Each row is a point on a tangle of strands that fork, close into loops and nearly touch. The rows are in no order.
(in the rows, 128 means zero)
Two points are linked if the straight distance between their rows is under 128. Some points are linked to none.
fef: [141  61  89 113 141 160 119 124 113 140 114 144 148 126  70 153 139 141
 187 131 132 153  91  54 128 161  80]
gep: [114 123 167 100 114 128 152 119 149  75 155 126 101  84 166 100  57 153
 124 113 191  89  81 124 200 106 158]
fufus: [149 153 174 125 128 137 164 105  74  61 125 107 113 136 178 141 105 143
  69  96 126 153 118 147 173 111 125]
Tosiz: [126  70 117  81 100 146 147 129 147  86 165 150 146 124 166 109 133 141
 140 158 125 118  77 192 185 124 122]
fem: [ 81  80  93 122  88  96 127 142 117  97 120 130 113 131 131 164 134 131
 132 108 138 141 131 139 189  87 145]
Bigo: [ 88  79 107 183 102 178 112 118 145 127 119 101 113 107 139 108 176  98
  93  68  84 116 165 136 185 149 139]
lukop: [128 150 157 148 152 157 139 104 114 129 110 158 143 105 128 174 205 133
 133 129  94 118 164  60  72 153  91]
sel: [181 121 129 111 125 115 133 104  73 110 110 137 121 104 127 110 212 116
  27 128 102 141 163 135 101 136 122]
taz: [121 150 119 114 139  76 129 106 151 117 115 122 110  93 113 165  62 146
 152 111 154 133  83  76 183  97 171]
puf: [151 149 139 173 129 152 112 172 148 132 161 105  91 156 153 129  69 141
 177 186 145 156 104  84 129  95 144]
zet: [119 123 140 150  75  93 112 118  85 101  88  82 111 111  99 148 149 118
 138  74 117 153 176 132 134 150  96]
lovor: [164 165 206 189  97 133  89 111 145 124 152  99  97 103 160  93 170 113
  79 161 128 118 139 143 109 116 102]
zaso: [180 125 172 122 111  63 140 116 193 153 133 125 169 110 160 136 159 123
  82 126 119 111 144 166 128 110 126]
Sozos: [148 150  80 131 100 107 168 141 118 145  90 179  99 166 103 124 128 144
  90 156  97 163 154 119  90 135 146]
feris: [ 93 131 123 123  73 146 113 140 183 161 153 147 139 125 151  70 155 114
 143 157 115  86 132 205 137 122 157]
zal: [138  83 133 160 165  89 143 184 171 134 152 143 157 121 135  90 124 130
 162 129 102  49 134 131  98 117 123]
gole: [139 127 170 167 158 101 100 151  61 123 128 110 101  93 132 130 155 115
 113 118 158 139 177  80  87 140  87]
derer: [170 112 164 100 158 107 108 125 165 138 167 107 131  89 112 133  63 149
 188 147 178  88  98  80 123 133 108]
tulin: [ 98  76  87 118 170  57 164 164 125 177  93 132 150 110 115 102 105 109
 111 139 116 120  68 167 162 172 121]
vulo: [106 121 103 148 121 189 102 159 138 176 145 119 146 192 127 147  97 130
 131 134 169 141 151 115  65 158  90]
leg: [165 179 173 111 143 195 139  85 134 131 147 126 126 119 154  94 110 159
  98  96 106  67 142 145 111 153 138]
Kud: [135 146  90 139 102 117 127 149 144 175 126 156  93 142 107 141  66 148
  92 154 190 159 142  87 112 118 153]
ger: [148 131 146  48 113 147 111  54  68 107 137 110 152 121 123 125 134 114
 100 118 140 160  78 196 168 147 107]
bedem: [148 148 121 102 163  99 111 107 136 139 139 165 119  99 103 128 114 130
 132 180 156 119 114  89  92 122 171]
nute: [121  91 118 155 129  84 144 176 142 158 125  83 117 120 111  76  62  97
 115  88 140  98 143 165 146 178  89]
Gigo: [171  78 124 161 105 114 129 156 173 143 136 146 141 132 142  84 187  64
  93 164  86 156 118 172 155 137 114]
fotuk: [181 197 144 159 166 111 154 126 180 143 105 121 156 174 130 122 135 105
 123 128  76 137  95 170 106 104 142]
bagi: [160 103 149 143 159 112 147 105  61 110 120 113  90  98 106 135 114 121
  58 111 161 143 133  93 151 171 139]
lamud: [106 182 138 108 161 140 101 123 188 128 150 101 157 154 150 192  76 122
 149 182 137  95 118 144  30  87 163]
pap: [175 116 114 156 126  95 132 176 154 133 134 146 105 163 103  65 107 105
  87 121 150 110 146 142 131 117 107]
gaso: [158  94  97 139 141  86 129 140 137 132 104  90 122 107  96  58  96  75
 121  70 107  98 115 169 138 169  98]
kig: [141 146 162 108 131 128 140 134 100 121 187 122 144 142 197 191 124 171
  91 175  96 162 119 115 144 124 124]
tusen: [121 140 106 111 120  87 172 162 102 137 115 125 143 177 158 176 117 153
  69 129 105 178 138 141 159 116 117]
kati: [171 147 106 144 159 159 100 126 181 119 119 123 115 163  80  94 117  80
 174 117 163 111 144 117  26 122  84]
nenu: [182 118 117  94  80  93 155 129  96 118 106 132 125 136 131 143 172 131
  53 123 100 155 168 157 109 143 100]
kez: [ 72 142  86 115 158 122 150 173 103 123 129 122 142 166 130 160  97 165
 209 140  88 135 118 115  99 116 155]
gipin: [170 110 153 115 117  60 130 121 101  61 126 119 148 108 129 150 204 121
 146 146 108 151 120 158 108  89  98]
nife: [165 130 176 174  57 108 104 143 151 115 153 117  91 116 139 111 138 124
  93 151 157 131 153 144 129 113  98]
Zira: [121 164 122 161 117  86 115 156 183 176 130 142 153 138 134 126 166  89
 139 185 120 146 115 173 100  99 139]
ganud: [111 117  92 103 137 110 173 158  74 123 108 166 130 174 142 149 117 136
 107 174  92 198 103 124 159 130 143]
Dubo: [111 145 159 120 139 149 154 109 157 113 141 141 121 129 155  96  58 143
  86  69 158 103 101 119 195 114 146]
Pav: [100 115 145 142 123 126 120 171 103 126 152 135 131 153 165  86 136  99
 120 169 138 163 104 183 163 109 129]
mikip: [170 170 134  73 137 106 107  84  84 140 119 128 123 148  91 147  98 125
 119 159 178 199  75 132 142 140 118]
Kofof: [ 80 167 173 163 141 124 107 134 126 157 118  64 158 118 165 111 112  96
 107  73 100 115 124 188 161 157 110]
Deri: [143 117 159 160 100 131 176 144  81  51 113 118  86 138 171 130 156 127
  62 121 112 146 147 190 157 107 137]
bege: [123 116 146 153 124 144 164 176 154 157 123 116 155 166 183 121 113 133
  70  53  99 115 156 160 165 123 124]
godu: [114 132 114  99 195 105 109  93 109 168 129 133 168  91 113 163 155 130
 137 162 140 125  89  79 116 142 149]
mubet: [151  86 127 154 100 152 137 140 155 106 107  82 116 116 143 109 177 114
  96  41  83 124 186 154 152 119 123]
tav: [ 98  93 138 139  77  92 126 126  92 120 134 120 114  80 130 176 133 141
 145 168 143 157 143  98 139 149 123]
Fomo: [ 96 122 116  90 152 102 114  86  92 118 137 123 173  86 125 195 175 152
 141 109 134 127 110  60 128 113 115]
Rak: [126 145  80 146 124 121 153 142 137 130  99 156 117 181 107 149 118 146
 102  62 114 137 143  90 149  77 161]
beb: [123 161 158  55 120 150 132  88  72 123 120 121 122 123 129 133  85 131
 144 156 159 176  85 154 170 141 126]
Tasu: [151 108 119 137 124 108 135 148 100 108 140 114 111 157 109 153  89 130
 170 135 133 174 110  98 142 122  86]
fisod: [ 83 136 165 162 143 115 152  96 136 102 112 139  99  68 151 102 144 105
 105 122 105 110 115 140 184 128 193]
neso: [140 137 143 185 170 105  98 152  88 144 109 104 102 126  89 113 110 112
 126 111 145 147 146  90 110 148 105]
Kob: [129 166 144 145 133 159  79 144 150 141 178 131 157 160 162 137 152 118
 125 144 148 130 137 132  87  84 125]
Vani: [ 82 109 123 118 196 177 123 113  96 127 131 105 162 158 130 110 102 121
 133  56 122 122  90 129 174 145 121]
sabon: [135 138 115 142  81 112 117 156 198 163 154 171 142 142 170 111 175 110
 106 196 119 137 128 195 126  91 162]
fole: [140 143 144  77 103 136 148  67 156 110 139 125 135 130 123 153  87 190
 158  85 116  92 113 122 154 119 124]
Gunis: [133 118 136 126 191 140 144 129 131 176 114 133 134  87 120  69 108 118
  91 135 118  76 139 132 118 191 150]
ketab: [164 149 145 134  74 117 126  96 163 126 118  91 149 149 121 168 127 152
 102  48 108 117 162 132 148 111  83]
visi: [125 154 101 133 119 159 115 144 135 138 165 148  93 145 142 166  99 169
 119 165 180 143 157  55  75  98 146]
Gupig: [104 138 161 114 104 121 132  96 103  83  90  81 128 104 157 131 164 111
 101  77 111 135 122 207 168 105 146]
tus: [134 104 121  98  77 162 146 102 141 149 123 133  96 114 112 105  50 148
 107 101 183 122 124 115 184 168 127]
lases: [140 107 126 155  95 158 173 102 121  76  81 101 104 138 133 132 146 111
  97  49  62 149 140 143 172 141 117]
Pov: [146 132 120 156 127 100 126 152  94 110 145 141 119 151 134 151 149 128
 163 186 113 181 110  93 105 115 110]
pafuv: [125 162  99 115 173  67 155 123 162 173  94 134 112 111  92 138  57 138
 130 147 149 132  66  98 154 107 177]
sug: [158 167 117 156 140 105 100 163 180 146 133 126 101 135 102 142  68 103
 168 177 211 118 128  99  35 102 110]
num: [105 134  82 132 136 150 117 172  83 176  73 116 105 162  86  90  93 115
 138 143 144 151 149 147  81 174 124]
guv: [ 95 144 136 112 207 168 119 119  90 141 147  89 152 135 123 177  89 160
 182  95 134 139 107  61 120 139 127]
vef: [152 134 120 151 188 126  92 142 181 144 115 124 126 133  80 124  98  80
 183 140 196 113 105 103  27  92  98]
kag: [ 90 152 143 140 120 119 133 143  93 121 110  57 133 109 176 114 129  79
  68  76 123 138 149 198 175 151 129]
rudap: [132 124 119  55  97 153 144 108  49 104 126 142 137 163 144 160 140 170
  69  96 132 154 155 129 146 141 114]
kivil: [151 129 152 145 127 140  94  84 159  75 183 130 105  79 149 121 150 163
 149 174 125 104  89  95 149  76 150]
Dar: [ 51 149 105  89 101 122 104 136  98 163 119 140 118 103 119 118 118 139
 150 146 153 120 152 161 123 131 171]
bofeg: [132 101 118  78 169 141 102  95 136 179 171 135 191 113 144 124 137 123
  76 117 163  82 119 146 154 156 125]
mub: [102  52 114  99  87 114 128 141 106 121 149 160 121 111 115  96 156 134
 169 192 113 102 137 148 124 170 115]
Lopi: [146 155 195 125 150 121 113 110 161 120 136 103 190 109 173 179 181 151
 150  86 112  96 148 137 103  99  90]
Rofum: [ 94 149  99 139 155 129 106 151 151 131 111 128 158 173 109  85 134  92
 176 117 116 143 101 188 129  95 157]
fip: [140 160 127 129 101 139 125 106 150 125 121 130 133 152  95 149 137 145
 171 117 113 131 152 108  89 119 106]
Larot: [123 122 106 148 136 192 129 143 180 161 132 124 145 182 124  92 108 114
 186 110 102  99 123 156 113 166 115]
ziz: [179 104 141 118 157  56 141 125 173 136 156 127 122  84 109 116  72 130
 152 141 151  89 102 112 140 141 120]
Kipo: [ 94 168 106 125 185 154 124  91 162 173  87 141 148 118  91 113 104 115
 106  87 138  93 121 137 143 128 187]
gubu: [124  52 101 150 133 102 140 194 136 134 139 132 115 151 132  72  83 114
 103 110 160  96 127 151 157 133 103]
ganom: [ 94 156 103 106 104 198 129  78 176 154 110 143 119 140 107 132 115 125
 177 132 108 104 125 131 105 164 178]
dodut: [115 101 146 122 124 106 131 114 151 122 157 120 120  63 137 143 138 133
 191 205  96 112  84 109 166 148 138]
Sud: [112 108 105  75 146 111 153 137 143 164 164 163 161 116 143 126 129 146
 150 189 101  78 122 148  91 150 147]
Tigu: [142 108 122 101  92 125 136 136  42  56 109 173  96 129 128  96 158 135
 112 142 131 137 153 161 126  86 149]
sok: [166 163 155 149  98 129 118 112 135 101 114 137 131 127 116 150 185 117
 162  97 129 138 149 115  81 101  56]
Pid: [121 150 149  99 114 163 160 121  79 107 123 137 112 148 181 151 124 153
  32  89 139 156 153 124 171 109 148]
Nure: [153  68  78 101 105  63 152 124 123 123  93 119 111 108  96  86 108  82
 103  96 139 119 113 187 177 164 112]
mal: [122 119 179 166  52 103 121 117 126 101 154  91  97  95 165 189 140 158
 154 156 133 158 126 121 158 121  99]
Gug: [ 81 145 142 160 110 193 129 114 106 132 116 142 125 118 153 144 188 144
 110 135  62 149 163 106 144 151 165]
lus: [107 130 166 141  81 121 112 121 127  84 136 102 110 125 122  75 122 118
 201 125 114 116 116 199 149 122 105]
Mis: [182 108 124 123  84 141 150 130 139  62 108 152 103 163 124 101 190 161
 133 102  83 149 144 177 137  53 141]
lere: [ 97 121 124 138 129 143 172 193 150 130 139 134 133 180 173 101  56 162
 100  77 133  98 158 128 141 116 126]
Kisig: [ 62 166 131 151 152 207 111 129 127 160 127 114 143 150 135 159 116 139
 150 127 110  92 151 105  58 157 146]
rutu: [135  88 121 124  85 148 135 104 150 135 125 157  69  94  89  84  97 126
 110 127 146 104 133 105 168 173 147]
Forub: [ 75 137 145  99  89 101 149 136 134  84 134 132  91  88 149  96  59 133
 171 135 187 111 110 154 185  89 159]
lilil: [134 105 120 123  80 108 103 153  74  80 142 156  84 129 107  97 134 139
 138 171 161 147 154 127 117 104 136]
putib: [116  85 116  77 143  83 173 144 137 133 135 144 167 143 137 124 134 120
 170 164  63 118  86 166 135 154 120]
dazil: [120  69 119 103 133 130 155 138 103 138 121 154  88  92  94  98 119 136
 155 172 128 110 126 114 151 186 143]
rebod: [101 104 128  72 134 136 107 141 127 157 164 156 152 116 117  85 133 132
 192 197 135  91 121 163 106 165 141]
gon: [173 155 162 166 155 111 135 114 139 166 127 143 115  88 132 107 166 114
  50 144 107 104 173 101  98 151 131]
sose: [ 76 151 122 143 185 172 124 135 121 130 116 138 155 138 109 119 130 139
 154  91  95  74 171 116  69 123 171]
Nel: [102 199 146 146  88 114 138 137 122 139  99  97 133 152 149 133 139 132
 132  99  87 124 170 180 115 114 132]
lerud: [105 100  91 110 185  80 173 163 127 138  94 143 166 129  96  98 107 123
 161 135  84 117  55 144 157 144 141]
miren: [153 144 111 101 102 151 118 111 157 117 170 134 138 168 131 160  99 176
 165 119 142 116 120 100 130  93 129]
duged: [160 134 131 207 101 145 118 189 175 150 176 125  99 163 159 139  90 143
 160 173 142 134 141  70  85 129  91]
puvi: [123  95 100 125  96 151 119 159  95 137 139 132 117 172 135 128  86 112
  81 123 151 168 142 138 167 165  91]
seba: [116 151 122 112 100 126 108 110  58 132 102  78 138 135 122 117 122 115
 126  86 110 146 147 164 117 175  91]
Nev: [125 163 122 102 135 161 146  82 163 126 100 155 136 137 123 107 110 135
  95  62 131 102 118 124 173 110 172]
vuso: [167  91  89 128  91 124 117 154 185 155 164 156 124 125 106 106 113 129
 200 210 150 132  86 109 129 137 114]
bov: [ 93 180 132 141  83 129 117 121 162 150 122 104 141 150 112 146 104 134
 175  87 116 103 153 139 113 132 121]
fodi: [133 143 163 146 143  89 160 152  81 137 134 106 105 140 140 131 116 136
  82 146  93 152 156 125 117 193 103]
nez: [127  94 120 112 177 131 110 127 144 177 137 131 152  76 118 116 132 134
 104 110 126  53 161  99  96 201 114]
togi: [130 135 135 137 123 168 141 116 123 164 106 120 119 143  94 164 128 125
 191 187  95 179 103  95  97 198 100]
mep: [135 155 154  97  97 131 136 125  93 119 159 124 139 147 160 152 182 177
 115 163 105 140 139 154 110 104 124]
Lepe: [ 64 140 115 104  47 145  87 127 107 146 127 148 107 113 110 107 159 139
 168 147 142 100 185 153  94 142 139]
Rosu: [142 190 104 114 151 132 104 114 170 151 103 110 170 173 102 145 130  99
 105  89 145 126 139 163  57 114 122]
sonak: [126 145  90  86 156  81 142 139 159 153 143 181 182 109 129 150 182 135
 142 186 127 100 129 122  60 103 147]
nume: [152 119 168 137 105 120 102 154 116 145 175 104  97 127 125 125  59 148
 115 141 193 130 145  93 145 134 100]
Nat: [132 123 141 130  87 103  70 154 114  78 166 141  97  87 134 110 168 127
 172 192 167 127 122 134 116  66 121]
Fasas: [110  94 150 119 157 164 101 126  92 133 170 103 115 116 141 130  82 138
 123 113 194 138 113 106 171 153 107]
pavif: [100 132 111 198 142 149 135 147 129 125 112 158 110 119 147 134 162 135
 108 147  84 142 162  69 137 102 170]
Deku: [123 162 161 167 186  88 137 102 135  83  96 133 106  79 115  76 134 112
 130 124  97 105 106 125 174  94 191]
pepif: [121 133  91 115 150 155 114 174 137 110 166 131 105 169 144 140  79 154
 170 173 166 117 152  88  48  84 156]
Tad: [103 150  76 172 150 146 132 129 189 166  82 140 150 175 115 156 139 133
 110  76  98 131 138 116 127  95 148]
kelu: [163 133  97 150 113 173 103 120 163 140 117 155  87 159  71 100 127 101
 175 159 176 144 137  96  52 120 123]
bese: [ 86  79  87  75 161 140  97 119 120 191 124 136 172 118 112 109 120 132
  99  93 168 107 117 127 154 175 128]
bib: [137 159  82 165 164 176 146 117 196 142 100 156 136 180 108 124 152  98
 111 117  92 129 127 120  87 103 169]
lobi: [ 96 155 131 123 129 152 143  98 132 168  90 112 139 134 100 140 110 127
 189 139  78 133 103 127 117 190 139]
Puz: [203 180 144 158 100 160 121 107 150 132 127 149  81 165  88 106 103 118
 127 157 159 155 136  88  72 127 119]
duko: [106 120 124 135 182 171 103 136 150 159 131 127 166  98 114 118 124 124
 149  79 123  44 176 102  57 169 115]
fiz: [112  92 148 116 116  98 184 148 104  76 159 121 114  72 183 112  98 107
  79 173 205 114  73 163 183 152 150]
moman: [169  80 128 143 152  60 145 132 186 133 158 136 141  80 112  93 143 110
 140 141 119  69 124 137 117 137 116]
Dun: [152 164 161 148 161 169 138 119 142 156 139 124 115 117 134  83  82 133
 119 136  96  84 148 125 100 178 142]
nor: [143  99 139 132 215 102 148 122  47  88 138 118 125 109 138 145 135 116
  47 133 138 155 101 109 156 145 153]
fidu: [121 188 112 106 148 143 102 100 206 138 130 142 155 156 123 170  89 113
 121 127 169 102 143 157  32  78 150]
dep: [153 128 161 146 179  73 140 109 135  75 145 117 125 101 116 126 119 121
 157 119  96 131  85 113 165  85 147]
Sonug: [121 131 169 112 162 107 103 107 122 116 157 126 175  98 155 174 175 149
 134 111 128 111 147  92 114  96 117]
nifan: [132 118 128 150 189 138  92 124 131 157 124 101 146 121  74 121 107 109
 159  84 154 111 118  96 119 139 107]
ruzos: [ 88  96 120 119 190  77 154 174  87 138 134 133 155 112 183 130 107  91
  75 180 136 163  71 153 183 131 137]
diz: [ 93 148 110 117 154 204 114 101 171 145 107 119 138 148  95 174  91 133
 211 138 122 102 143 102  53 143 147]
rege: [131 137 171 136 110 162  88 129 100  83 147 101 120 136 141  64 137 125
 180 117 115  94 139 185 103 136 111]
ridiv: [158 112 137 130 112 124 127 115 137 110 136 155 140 122 166 184 219 144
  89 134  86 173 148  99 141  78 134]
mapu: [143 167 201 136 139 138 100  86 119  98 135  69 149  99 145 125 175 123
 118  64 107  92 149 149 116 119  98]
davod: [130  96 132 146  58 139 176 140 118  47 116 129  82 121 148 123 181 146
 126 112  67 133 158 196 155 105 141]
fara: [127 109 140  98 126 140 150  92 131 129 121 109 100 101 106 144  50 153
 155 123 154 145  90  84 198 145 149]
rivif: [ 78  91 134 113 134 102 144 157 105 114 151 117 143 116 192 121 103  97
  99 145 165 136  89 177 197 136 137]
pino: [ 89 167 168 171 139 139 122 143 118 128 146  99 103 122 155 123  74 135
 125 116 138 110 152 126 144 117 151]
vukil: [193 165 147 154  93 136 112  89 117 110 102 143  59 133  77  96 134 125
  96 137 144 160 136 102 125 135 136]
Kisas: [131 125 128 201 113 169 121 193 161 179 135 116  98 164 119 116  77 121
 146 139 142 134 148  91  90 153  91]
befa: [ 93  85  85 105 132 129 105 108 153 152 122 151 144  97 103 131 134 131
 115  95 151 112 122  93 179 141 138]
Let: [166 164 131 143  94 106 152 107 101 107  99 166  66 125  97 133 142 146
  75 136 110 154 160  95 127 113 166]
veg: [104 118 104 112 185 162 134 134 111 134 145 138 174 166 156 149 131 149
 104 108 112 135 107 117 153 129 141]
piza: [140 199  85 108 166 103 122 104 152 195  87 111 165 174  94 128 112  84
  96 108 143 151 101 175  98 126 121]
Tidov: [186  97 102 152 114  86 117 147 182 146 133 156 105 111  85 124 114 110
 191 175 163 142 110  67 118 130  80]
kem: [166 161 118 101 154 105  87 130 137 131 141 130 123  97 122 158 115 118
 171 186 185 142  95  51  95 100 135]
nudi: [183  99 137 144 107 146 135 137 143  86 141 159 117 142 144 122 212 145
 128 134  85 169 150 123 131  64 134]
daki: [141 136 138 108 123 141  81 109  99 107 147 120 117  92 115 171 139 147
 184 166 182 160 112  57 126 107 109]
Sab: [ 83  97 128 111  44 121 109 151 121 126 143 126 145 116 147 144 169 140
 153 117 130  99 186 172 117 135 104]
Mos: [148 101 172 159  77 116 123 134 112 100 168 108  86 126 159 131 103 143
 107 148 161 142 125 139 169 121 111]
Maz: [151 118 135  65  95 124 127  41  94  59 135 119 123  97 103 151 152 162
 124 119 145 149  89 176 167  98 123]
paf: [135  96 159 183  70 162 160 113 127  54 108 117  76 127 124 122 157 141
 142  87  73 132 129 149 175 114 129]
fir: [ 97 140  88 148 136 118 159 154  85 127  59 132 118 161 101 112 132  95
 115 106  70 166 132 150 146 152 140]
vude: [157 155 141 141 162  80 119  90 140 117 126 124 148 119 102 158 111 136
 135  99 145 128 103  70 154  88 132]
vut: [ 68 148  93 116 132  87 116 144 135 154  99 137 168 143 119 191 162 144
 134 121 133 151 146 123 104  90 136]
lif: [129 110 131 179 138 156  86 111 103 117 119  96 138 140 110 138 174  91
 128  88 129 175 129 116 149 118  96]
Monir: [124  45  75  80 103  87 151 113 133 100  94 134 157 113 103 115 139  85
 131  86 145 107 103 194 187 131 126]
fafu: [102  82  87 106  99  97 101 128 129 103 125 142 144 126  88 104 129 107
 168  82 158 120 123 166 170  81 139]
nipob: [125 161 133 145 122 199 121  75 114 139 108 149 130 111 115 148 200 129
 105 101  71 142 163  81  97 148 130]
muket: [141 134 148 104  85 135 129  56 120  62 104  87 124  86 110 132 188 142
 125  99 115 120 106 201 158  98 122]
sopiv: [ 99  54  90 140 110 155 128 116 159 158 113 119 150 122 141 144 152 112
  84  72 127 128 134 122 203 153 129]
vez: [169 135  95 113 162 145 105 121 122 114 128 140 141 170  78 130 113 106
 199 157 151 198  53 106 113 109 122]
tuk: [127 147  95 176 152 211 126 118 197 147 106 133 139 162 108 112 132  82
 161 116  84  96 136 132  57 157 130]
pobis: [147 145 152 158 131 106 144 125 122 120 112 129 142  98 158 176 225 117
 134 116  94 143 165 101  94 144  60]
lig: [105 133 107 144 149 161 161 179 177 133 161 165 142 171 177  87  64 127
 131 141 134 104 108 126 146 112 152]
matub: [132  98 128 132 132 137 150 158 188 172 124 125 175 148 156 139 136 147
 117  69  81  83 160 147 145 141 122]
Didi: [ 90 104 146 149  92 154 167 128 125  90 100 143  88  83 154  70 140  95
  97 134 122 113 122 175 193 129 170]
dud: [144 178 103 103 175  65 114 102 140 167  93 132 125 106  70 120  98 108
 136 165 176 137  93 124  97 112 174]
ler: [194 153 136 128 100  82 138 112 196 159 112 115 172 136 116 153 160 115
 120  87 121 113 144 142 110 130  75]
kini: [156 137 152 131 109 182  99 125  93 106 150 121 114 150 130  86 138 140
 117 106 115 102 170 129  72 157  85]
Rukel: [153 145 101 128 114  86 157 142 104 103  92 155 134 209 119 163 122 139
  89  86 120 185 141 132 158  75 128]
kota: [ 94 192  91 120 205 124 113 100 132 187  61 113 162 131  90 141 102 101
 109 105 143 125  88 141  91 148 155]
fomu: [128 167 153  70 132 193 149  89 116 125 133 127 145 138 142 107  71 163
 142  99 124  98  98 141 140 156 127]
vuki: [121  95 150  96 130 112 111  81  77  91 139 110 127  90 112 189 145 145
 153 133 153 161 108  86 141 154 107]
Kerok: [ 85  99 126 153  74 102 128 174 169 158 132 132 124 130 161 114 146 136
 144 146 105  94 166 164 134 132 135]
Banip: [137 136 155 125  63 114 135  84 110  87 105  66 107 114 121 155 136 151
 121  32 107 107 181 117 134 127 102]
Rifez: [125 117  99 182 132 155 126 181 193 180 124 104 123 191 105  91  65 108
 154 110 125 102 121 148  96 155 101]
liped: [134 123 118  79  87 169 147 104  63 116 105 107 122 161 122 129 127 153
 113  73  75 151 150 142 132 176  91]
zug: [130 196 151 126  70 128 151 104 125 120  73 111 111 134 133 133 161 147
  88  89  62 153 177 158 127 114 148]
lupap: [125 100 115 122 202 129 119 112  99 129 110  97 151 120  96 113  90 135
 113  60 135  93 111  99 142 143 120]
Vifug: [164 153 154 172 117 151 113 133 124 120 153 121  90 140 143 135 122 131
 164 208 108 195  87  81 146 129 113]
zotov: [158 147 132 132 150 131 109  98 118 154 114 154 121 107 122 110 179 114
  25 121 140 141 162 103 124 140 143]
zor: [123 128 133 148  74 167 140 133 121 121 106 137  75 121 127  69 114 117
 111 121 122 135 148 146 151 158 145]
ful: [123 133 140 118 178 139 149 126 107 136 177 122 150 141 183 172  99 151
  76 134 128 159  96  92 163 133 132]
tet: [157 114  97 104 112  70 154 141 125 134 112 161 137 143 103 143 165 141
  99 134 113 129 158 135 105 121 129]
lod: [ 84 108 111  99 185 191 113 121  71 148 132 116 135 130 111 164 109 160
 166 153 154 148 124  76 116 157 144]
ketom: [119 119 146 158 205  72 149 157  80 135 131 115 131 110 142 150 134 103
  79 176 125 170  87 105 164 147 144]
giru: [ 66  92 100 122 111  76 133 145 134 147 116 132 165 129 154 213 154 159
 125 108 115 148 142 108 160  94 130]
Teg: [113 148 154 110 111 134  98  99 122 114 153 133 153 101 153 130 214 139
 149 180 113 132 116 155 108  74 146]
Futot: [119  79 114 135 123 153 157 147 109 148 124 136 131 154 110 146 127 152
 181 169  82 159 105  70 123 194  96]
Tinel: [156 110 146 179 104 106 123 180 122 120 154 142 101 154 153  99 141 114
  57 130 118 129 168 139 118 108 116]
Tibi: [117 169  91 106 155  97 125 127 143 129 106 177 147 128 108 147 183 117
 167 166 131 110 147 128  11  87 164]
favib: [100 124 109  70 106 142 145 123  81 135 110 161 121 130 136 134 100 135
 131 188 140 188  89 148 157 154 149]
Filus: [114 128 132 122 139 162 156 175 135 134 146 144 134 180 162  69  94 102
 142 154 120 144  89 172 161 146 131]
kiz: [114 116 149 106 105  85 117 141 139 105 162 112 118 103 127  93  86 126
 203 166 151 121  90 177 153  94 135]
Rara: [113 153 125 118  86 122  84 131 114  98 143 167 131 109 109 112 204 123
 185 184 144 144 124 143  89  63 129]
Takez: [ 97 108  93 107 119  77  97 153 109 141 119 147 130 106  96 126 150 128
 162 117 183  92 168 109  80 124 106]
sem: [134 140 130 189 152 127 135 101 133 111  97 157 113 121  99 149 198 122
 119 119  76 165 126  79 156  93 166]
kegu: [ 95  71 127 120 158 198 100 150  75 171 164 122 117 110 126 121 106 141
 153 156 172 136 127  85 150 167 133]
sig: [157  91 110 156 177 110 142 181 200 159 131 134 179 149 136 127 172 124
 125  99  96  82 151 136 101  95 126]
zava: [139 173 142 113 204 192 112 111 120 121 168 108 163 141 150 164  94 142
 178 130 135 117 112  87  77 117 142]
fom: [122 130 176 160 145 109 107 123  93  91 137 134  85  48 150 151 175 141
 135 135 155 103 173  61  84 118 107]
vaza: [138  68 108 114 105 147 149 118 112 128 131 121 124 128 140 141 131 103
  66 103 137 136 126 136 192 173 116]
Fab: [111 168  99 101 159 119 116 164 165 124 162 129 157 153 165 198  96 154
 169 196 133 103 135  85  45  96 142]
Vub: [114 122 133  65 122 130 146 127  83 107 147 181 136 118 162 120 142 130
 106 198 146 152  86 149 158 117 173]
gup: [116 129 115 114 106 173  94 152 114 179 152 112 157 174 147 125 108 124
  90 125 156 141 149 148 123 159  86]
suz: [170  73 103 130 144 102 125 126 146 160 115 152 124 105  90 158 126 123
 175 147 166 129 103  44 112 161  54]
Vogo: [116  99 126  89 121 139 157 156  71  64 141 169 108 132 174 110 140 143
  88 148 151 125 132 151 156  82 166]
Mamon: [164 173 196 149 133 120  95  85 117 119 136  76 130  73 149  98 194 102
  77 116  99 109 155 174  90 135 112]

A tip is a point with one link. Name the tips that can be reached along the links from each point below, in the order of the rows.
Sonug | tulin, vut, Tibi, zava
kota | Kud, kini
sel | sug, gon
ziz | derer, bagi, fiz
Gunis | vuso, zug, sem

A piece is all that can be reached along the links. How many separate loops has the piece of each point below (a circle has one, a figure eight two, a Y none), and how many tips (points with one link)?
tuk | loops 0, tips 7
zal | loops 0, tips 3
taz | loops 3, tips 4
Kipo | loops 0, tips 2
kati | loops 0, tips 2
nipob | loops 0, tips 3

A fork is a point with three links, a tip a point with one. Leave the first point through the second and follow the links. Name the first fork or tip that comes.
piza / kota | kini
ful / kig | favib
lobi / ganom | fip
ler / ketab | davod
ziz / moman | rivif
